A landscape with many peaks, sampled at points; each row gives a point and its height.
From any point a climber takes the steepest step (rise divided by distance) to one of its 2 nearest points. It stops when none of these is higher. Distance is the straight distance between rows; heights are no part of it.
dumo (h 380): [-.18,.21,-.20,.18,-.19,.20,.14,-.16,-.33,-.04,-.17,-.33,-.17,.02,-.19,-.03,-.09,-.10,.20,.20,.15,.09]
dimi (h 412): [-.29,.02,.18,.19,-.49,.26,.24,.10,.00,.14,-.13,.35,.15,.06,-.19,-.05,.10,.09,.04,-.36,.04,-.12]
tuto (h 58): [-.21,.39,.04,.17,-.36,.23,.12,.07,.20,.54,.08,-.16,.06,.01,-.06,.38,-.29,.09,.10,-.28,.25,.29]
Tuse (h 87): [-.18,-.04,-.33,-.05,.14,-.15,-.21,.07,.41,.10,-.09,-.08,-.19,-.20,.01,.28,-.23,.13,.35,-.32,.04,-.08]
Degen (h 198): [-.01,.04,.08,-.06,-.09,.23,.31,-.11,-.28,.01,-.16,-.39,.36,.15,-.06,.24,.25,.15,.15,.29,.15,.10]
tini (h 57): [-.09,.23,-.12,-.20,-.01,-.12,-.24,-.05,.27,-.12,.08,.28,-.28,.17,-.31,.06,-.01,.04,-.10,-.03,-.01,-.03]
Voko (h 403): [.18,.04,-.02,-.20,.26,-.05,-.06,.16,.43,-.06,-.32,.02,-.16,.02,.11,.25,.01,-.12,-.06,-.04,-.36,-.14]
Voro (h 20): [.01,-.03,.01,.00,.15,.13,-.16,.01,.00,-.17,.09,-.16,-.08,.01,-.48,-.08,.32,.02,-.24,.06,.15,.08]
keto (h 475): [-.46,.02,.44,.35,-.53,.38,.05,.16,.01,.33,.03,.10,-.06,-.03,-.33,.09,.01,-.12,.35,-.35,.16,-.19]
rov (h 73): [-.31,-.05,.09,.18,-.27,.23,.14,-.06,.34,.36,-.20,-.11,.14,.06,-.16,.55,-.23,.14,.23,-.36,.17,-.04]
baf (h 308): [.08,.06,.03,.03,-.01,-.31,.13,-.23,-.10,.03,.23,.26,.32,.05,.25,.15,-.05,-.12,-.11,-.14,-.23,.04]
teliv (h 125): [-.01,-.29,.13,-.02,-.06,.32,.13,-.07,.08,.05,.02,-.44,.09,-.24,.15,.21,-.11,.47,.23,-.05,-.07,.07]
babo (h 89): [.08,-.16,.13,.21,.22,-.17,-.09,-.35,-.36,-.23,.06,-.07,.29,.10,-.09,.01,.39,-.21,-.05,.20,.16,.05]
fomi (h 111): [.18,-.29,-.12,-.26,.01,-.16,-.06,-.06,-.19,.05,-.09,-.07,.28,.24,-.23,.01,-.07,.30,.07,.02,-.12,.09]
Lovu (h 368): [.16,-.05,-.15,-.16,.36,-.28,-.01,.13,.41,.06,-.12,.09,.15,.12,.41,.37,-.24,.02,.10,.18,-.24,-.22]
zaz (h 270): [.32,.11,.17,.17,.18,-.18,.19,-.23,-.22,.10,.14,.28,.11,.19,.26,-.32,.10,-.16,-.33,.03,-.21,.19]
Kudeg (h 234): [.52,.19,.29,.01,.28,-.27,-.03,-.23,-.42,-.07,.14,.13,-.07,.15,.24,-.47,-.16,-.09,-.15,-.01,.15,.04]
peke (h 144): [-.09,.05,.12,-.35,-.11,-.02,.06,.04,-.18,.20,-.11,-.15,.17,-.09,-.39,.07,.03,.27,.01,.00,-.10,-.09]
kib (h 346): [.01,.29,-.12,-.14,-.05,-.03,.25,.03,.09,.09,.20,.08,.09,.09,.29,.23,-.08,.04,.05,-.17,.02,.09]
rul (h 261): [-.25,.19,.26,-.35,.19,.09,.14,-.27,-.26,-.13,.02,-.24,.07,.00,-.12,.29,.39,.08,.19,.09,.17,.07]
zir (h 395): [-.01,-.05,-.18,-.11,-.31,-.11,.13,-.06,-.08,-.02,-.14,-.02,-.17,.02,.18,-.12,-.32,-.03,.02,-.07,-.26,.21]
vubob (h 2): [.02,-.11,.26,.04,-.06,.28,-.10,.30,.01,-.14,.14,.00,.07,.10,-.27,.00,.22,-.10,-.26,-.21,-.17,.03]
diras (h 171): [-.05,-.18,.08,.01,.03,.04,.10,.02,-.54,-.22,-.14,-.02,.23,.23,-.26,-.14,.14,-.47,.29,.02,.17,-.14]
Lat (h 192): [-.16,.40,-.08,-.23,-.04,-.16,.03,.16,-.15,.11,.01,.01,-.07,-.09,-.17,.03,.09,.38,-.22,.23,.02,.20]
lup (h 251): [.06,.47,-.02,-.01,.03,-.15,.07,.04,-.44,-.15,.02,-.19,.13,-.07,-.11,-.15,-.07,.01,-.16,.19,.21,.16]
Pudo (h 150): [-.04,-.11,-.17,-.06,-.02,.19,.23,.07,.14,-.02,.08,-.35,.03,.06,.15,.22,.11,.24,.16,.31,.03,.18]
pul (h 206): [.41,-.01,.17,.07,.43,-.58,-.13,-.34,-.27,.03,.10,.06,-.06,-.01,.26,-.32,-.12,-.41,-.19,.30,.24,.01]
Besez (h 208): [-.29,-.13,.32,.25,-.01,.26,.14,.28,-.51,-.17,-.02,.30,.25,.20,-.14,-.32,.13,-.35,.43,.08,.25,-.19]
gire (h 101): [.34,-.58,-.14,.09,-.10,-.07,-.19,-.08,.00,-.05,-.05,-.12,.21,-.29,.05,-.10,-.15,.02,-.11,-.10,-.27,-.13]
Dun (h 579): [.28,-.16,.06,.21,.39,-.27,-.48,.09,.10,-.07,.36,.24,-.27,-.12,.14,-.28,-.02,-.06,-.23,.47,.21,-.16]
tugeb (h 85): [.29,-.36,.02,-.18,.12,-.12,-.24,-.11,.06,-.23,.01,-.05,.08,-.02,-.15,-.12,-.11,.11,-.10,.23,-.04,-.08]
digu (h 86): [-.28,-.08,.00,.05,-.26,.22,.07,-.31,.28,.06,-.20,-.04,-.22,.19,.04,.27,-.15,.19,.16,-.22,.00,.14]
fudir (h 453): [-.02,-.16,.12,.12,-.04,-.12,-.30,.11,.42,-.16,.06,.20,.09,-.07,.10,-.06,-.20,.14,-.30,-.04,-.17,.09]
Sodus (h 76): [-.04,.09,-.24,-.10,-.12,-.04,-.22,.02,.22,.03,-.16,-.05,-.07,.00,-.34,.30,-.11,-.02,.07,-.42,.03,-.14]
Bep (h 391): [.28,.00,-.16,.22,-.12,.09,-.02,.04,.20,-.09,.07,.03,-.25,.04,.40,-.20,.16,-.05,-.20,-.12,-.22,.20]
vid (h 103): [-.25,-.14,-.09,-.21,-.02,.06,-.02,-.12,.19,.20,.02,-.11,-.26,.00,-.09,.19,-.01,.43,.29,-.15,.22,-.01]
pime (h 357): [.58,-.18,-.03,.19,-.21,-.28,-.09,-.01,.23,-.18,.03,.01,.03,.00,.45,.02,.25,-.19,-.18,.00,-.02,-.01]
meso (h 416): [.11,-.11,.07,-.12,-.23,-.30,-.25,.13,.14,-.09,-.01,.10,-.33,-.24,.26,-.14,-.16,.20,-.06,-.17,-.23,.15]
kez (h 393): [.05,-.01,-.22,-.02,.05,-.21,-.01,-.05,.19,.09,-.27,-.23,.19,.00,.16,.26,-.25,.16,.22,.14,-.34,.01]
vab (h 307): [.02,.30,.17,.07,.24,.14,.01,-.03,-.44,-.11,.11,-.29,-.09,.04,-.13,-.12,-.06,.02,.20,.07,.12,-.05]
Lodo (h 387): [.30,.20,-.12,-.21,.22,-.23,-.04,.22,.31,-.09,.07,.25,-.15,-.02,.28,.09,.20,-.30,-.32,.33,-.03,-.14]
zigak (h 325): [-.46,.27,.34,.25,-.03,.42,.22,.28,-.52,.26,.00,-.10,.22,-.01,-.39,-.32,-.04,-.02,.30,.20,.22,-.17]
Sugu (h 39): [.00,-.03,-.29,-.28,.14,-.22,-.17,.33,.37,.07,-.01,.36,-.16,.04,-.03,.02,.03,.23,-.12,.04,-.01,.00]
Pofi (h 140): [.20,-.08,.17,-.11,-.03,.16,.28,-.02,-.49,-.16,-.07,.05,.42,.07,-.17,-.22,.17,-.45,-.17,-.01,-.03,-.09]
buv (h 360): [.25,.13,-.06,-.15,.30,-.02,.19,-.07,.15,-.04,-.08,-.03,-.10,.04,.10,-.11,.10,-.13,-.19,.27,-.35,-.07]
tirav (h 440): [.01,.25,-.12,-.20,.10,-.17,-.06,.37,.48,.16,-.48,.04,-.20,-.28,.40,.43,.01,.16,-.12,-.09,-.13,-.11]
Dut (h 34): [.08,-.04,-.04,.08,-.03,-.01,-.14,-.13,-.39,-.25,.28,.14,.05,.14,-.18,-.30,.03,.03,-.06,-.18,.39,.22]
bar (h 432): [.42,-.11,-.14,-.10,.37,-.32,-.21,.19,.47,.21,.06,.51,-.16,.01,.33,-.07,-.16,-.12,-.29,.18,-.03,-.25]
Nago (h 402): [-.16,.24,-.02,-.02,-.16,.19,.51,-.17,-.19,.02,.04,.14,.12,.18,.12,-.01,.08,-.18,-.01,-.18,.01,.03]
kat (h 538): [-.29,-.23,-.35,-.02,.09,.00,.06,-.18,.33,.03,-.15,-.01,-.14,-.24,.28,-.10,-.18,.28,-.18,.08,-.17,.04]
silor (h 455): [-.25,.04,-.15,.09,-.12,.05,.21,-.06,-.13,.24,-.27,-.25,.04,.05,-.13,.07,-.29,.01,.19,.06,-.23,.16]
sesad (h 112): [.09,-.39,-.06,.24,.00,.09,-.14,.12,.20,-.05,.17,-.35,.00,-.27,.23,.16,-.13,.09,.12,-.07,-.20,-.10]
fum (h 503): [-.08,-.17,.17,-.01,-.18,-.02,-.23,.09,.37,-.05,.05,.14,.11,.01,-.04,.33,.06,.56,-.13,-.04,-.04,-.07]
Rufez (h 409): [-.49,.24,.36,.25,-.40,.31,.00,.27,-.24,.30,-.10,-.01,.15,-.25,-.40,-.26,-.02,-.14,.47,-.02,.19,-.44]
kipal (h 435): [.20,-.14,-.13,.19,.09,.18,.14,-.23,-.03,-.21,.34,-.07,-.21,-.14,.26,-.33,.17,-.22,-.11,.03,.03,.07]
sot (h 59): [-.07,.14,-.01,.20,.24,-.03,-.30,-.12,-.48,-.28,.03,-.07,.16,.26,-.08,-.11,.30,.01,.01,.08,.48,.32]
tos (h 324): [-.33,.41,.13,-.23,-.12,.27,.46,-.08,-.38,.13,-.09,-.11,.04,-.15,-.15,.08,.32,-.10,.13,-.04,.25,.06]
puz (h 253): [-.44,-.10,.10,.29,-.20,.20,.05,.26,-.31,.25,-.09,.12,.19,.27,-.27,-.35,-.09,-.16,.40,.05,.06,-.04]
lem (h 41): [-.23,-.09,.09,-.17,.00,.02,-.12,-.03,.15,-.25,-.03,-.08,-.46,.03,-.23,.11,.14,.03,-.04,.07,-.03,.12]
gisog (h 16): [.07,.12,.16,-.01,-.13,.04,-.08,.07,-.19,-.09,.35,.14,-.22,-.04,-.13,-.24,.00,-.06,-.20,-.32,-.03,.05]
foma (h 64): [-.02,-.25,-.13,-.05,-.17,.05,-.30,.12,.24,-.14,-.26,-.10,-.41,-.08,-.10,.10,-.03,-.30,.15,-.37,-.28,-.08]
val (h 481): [-.21,.23,-.23,-.13,.00,.03,.09,.10,.47,.11,-.12,-.15,-.24,-.32,.26,.20,-.06,.17,-.18,.14,-.03,-.02]
vibi (h 494): [.42,-.09,-.16,-.17,.46,-.22,-.23,-.02,.06,.08,.37,.29,-.07,.02,.12,-.26,-.19,-.01,-.16,.17,.21,-.14]
daf (h 113): [.20,-.17,.01,.30,.08,.03,-.02,-.12,-.12,-.22,.03,.13,.39,.23,-.17,-.07,.33,-.42,-.18,.00,-.18,-.03]
gufo (h 484): [.03,-.22,-.35,-.02,.08,-.03,.08,-.29,.22,-.08,.22,.13,-.17,-.40,.43,-.29,-.15,-.11,-.12,.11,-.10,-.07]

Where does a climber stop that starts at each point below?
tugeb => silor
gisog => keto
gire => Nago
diras => keto

Call two points neighbours if one is among the 2 nearest of the other. Go from one point of each pair to the other, from neighbour to neighbour, staying as high as possible. Name the lowest point that can't be avoided.
silor / Dun => buv
kat / silor => Lovu
fum / silor => zir
